The views of a scene show one set of named points, each view turned or mirrored, shifted and resized as a whole, with a little noise and some points left out.
(in the rows, 128 means zero)

Scene 1
View 1
(270): [141 145 127 122 151 147 130 144 116 111 107 128 127 136 146 146 133 136
 136 140]
(34): [132 138 121 111 140 139 119 141 119 113 110 128 131 138 152 139 125 137
 124 151]
(89): [151 150 141 136 170 145 135 153 104  85 108 131 120 132 139 139 109 130
 138 155]
(162): [ 99 137 143 126 139 131 114 139 126  79 149 118 131 183 125 133 122 179
 128 165]
(208): [139 148 111 100 148 160 124 144 119 129  81 134 136 132 160 159 139 134
 127 124]
(178): [116 126 120 105 123 125 105 132 127 116 128 121 135 148 152 129 127 149
 117 163]
(121): [163 158 144 145 179 153 144 155 102  87 103 133 116 127 138 145 113 123
 147 145]
(13): [131 142 124 107 151 143 118 150 116  98  97 130 133 144 150 143 110 146
 121 150]
(165): [121 130 130 106 140 123 106 149 114  83 118 126 132 147 148 124  89 148
 110 180]
(173): [ 85  88 129  91  96  68  69 129 129  78 174 114 136 156 155  75  65 158
  82 239]
(47): [164 132 124 123 149 127 124 142 106 115 108 132 119  98 163 121 106 100
 128 166]
(112): [179 130 128 151 143 127 139 122 112 144 137 126 107  85 159 119 151  85
 153 153]
(135): [137 137 109 109 128 143 123 125 130 152 110 126 132 126 161 146 162 128
 134 128]
(257): [140 126 109  93 132 126 106 139 117 123  99 131 135 115 171 127 107 119
 110 162]
(273): [122 143 124 111 143 146 119 141 123 109 111 126 135 153 146 148 132 153
 127 142]
(143): [140 141 131 126 148 139 125 140 117 108 120 125 125 136 145 137 128 134
 135 152]
(197): [137 142 136 143 146 140 134 128 122 115 143 121 119 143 136 137 154 139
 149 145]
(240): [126 170 154 141 185 167 143 165 109  55 107 128 124 180 115 163 115 174
 144 137]
(285): [115 111 115  90 115 105  91 135 123 108 128 124 136 134 165 107  95 137
  99 190]
View 2
(89): [115  98 143 190 128 138 157 151 149 109 106 177 111  98 103  98 154 137
 162 112]
(285): [147  25  94 154 138  98 121 143  84 204 138 166  98  88 171 145 140 134
  80 114]
(143): [149  78 123 184 129 150 136 151 141 133 137 171 101 114 102 114 140 125
 137 107]
(273): [167  65 129 168 117 185 130 137 146 133 127 169 108 117 117 122 148 121
 106 101]
(112): [148  91 119 207 175  94 135 181 140 149 219 147  68 129  58 103 108 126
 208  88]
(162): [159  69  76 191  92 164 114 145 133 140  79 228 119 111 107 142 145 121
  69 141]
(173): [132   6  23 168 125  37  99 152  45 252  92 221 106  70 194 181 134 140
  23 158]
(34): [156  63 131 167 129 158 135 143 135 142 140 158 102 110 125 118 144 127
 123 100]
(208): [167  64 170 154 133 202 146 130 155 120 160 125 102 120 124 102 152 122
 136  75]
(13): [142  67 144 162 123 166 145 134 137 131 115 161 111 100 137 113 160 131
 119 102]
(257): [143  42 140 150 152 127 141 141 110 171 163 131  96  97 155 118 144 136
 128  88]
(165): [134  52 114 164 124 127 137 140 110 162 104 178 111  89 153 127 154 136
  97 119]
(178): [171  44 101 165 125 150 116 144 120 169 143 173 100 114 131 137 136 120
  90 109]
(240): [124 117 141 197  81 206 153 136 176  67  41 216 138 103  88 101 172 128
 124 132]
(270): [152  79 141 177 129 168 140 145 151 121 139 158 104 117 103 109 145 126
 143  97]
(135): [193  57 138 166 143 184 121 147 148 147 200 135  85 137  98 117 125 111
 135  77]
(47): [117  78 138 182 163  84 153 162 120 154 167 142  88  94 116 101 135 144
 183  97]
View 3
(257): [147  99 136 114 114 150 128 113 128 181 143 127 100 110 147 117 116 146
 113 132]
(273): [129 141 100 131 133 152 134 133 131 135 157 117 139 132 137 125 140 143
 140 136]
(112): [133 171 185 100 148 145  89  53 133 211 130  86 131 123 118 129 168 147
  82 124]
(178): [139 122 110 122 129 151 151 115 130 163 185 121 126 122 122 107 136 123
 139 135]
(121): [138 171 135 105 126 144  94 125 161 130  83  93 171 134 130 126 139 161
 117 109]
(47): [151 127 160  98 117 144 103  92 145 186 111 106 125 113 132 114 125 150
  99 117]
(197): [124 177 124 121 151 149 121  98 139 153 162  93 161 137 110 121 168 132
 129 130]
(143): [135 150 125 116 132 149 121 113 141 152 142 105 147 129 125 119 143 140
 127 126]
(165): [156 106 107 107 103 147 145 129 148 153 151 124 137 116 122  93 110 125
 143 118]
(13): [140 128 106 121 119 151 128 138 141 136 133 119 138 126 141 119 124 148
 135 126]
(89): [144 155 128 105 119 144 107 125 159 136 100 100 165 130 125 114 131 151
 124 111]
(135): [110 147 132 141 156 156 118  94 105 176 174 113 104 128 152 151 165 155
 108 154]
(270): [128 151 120 123 136 150 115 121 136 144 132 106 141 130 138 131 144 153
 123 130]
View 4
(121): [117  93 150 149 121 100 141 124  82 142 127 151 114 123  82  85 147 125
 117  95]
(13): [112 131 144 140 109 142 155 132 127 134 113 153 106 152 105 114 133 127
 156 127]
(89): [112 109 140 154 115 114 135 127  92 142 125 152 118 135  89  89 143 121
 130 106]
(270): [120 127 152 134 122 127 145 105 109 127 122 138  99 150 114 113 137 140
 147 128]
(165): [106 158 117 156 100 161 126 139 121 139 113 153 128 165 105 112 123 112
 173 144]
(285): [119 193 113 143  98 176 103 138 113 142 113 155 141 173 114 137 104 115
 194 178]
(197): [118 128 143 142 135 116 118  72  81 119 141 116  99 158 128  99 146 149
 143 132]
(173): [ 89 239  52 188  79 216  47 143 112 145 125 146 172 216 123 117  98  84
 229 199]
(257): [139 162 152 118 109 147 131 140 105 147 107 165 125 140 103 148 108 132
 169 162]
(162): [ 81 145 101 180 110 161 121  92 129 112 134 112 101 197 132  79 148 118
 169 128]
(208): [134 120 180 105 122 128 178 117 127 128 106 150  85 136 113 137 132 154
 148 132]
(273): [115 138 145 136 116 141 148 109 123 124 117 137  98 160 119 117 135 138
 160 135]
(135): [148 143 178  97 134 124 147  85 101 121 118 132  90 145 133 149 127 169
 156 157]
(47): [144 142 152 123 117 117 112 136  66 157 119 167 140 122  86 128 115 131
 144 144]
(34): [123 140 149 132 116 139 139 116 112 131 117 143 107 152 115 122 129 136
 158 142]
(240): [ 73  79 127 182 111 124 169 115 136 118 130 128  82 161 102  53 172 113
 124  70]

Which points are out of place in each view (at most two, in the order of its rows)? Write - if all are in place.
view 1: (165)
view 2: (47)
view 3: (135)
view 4: (270), (273)
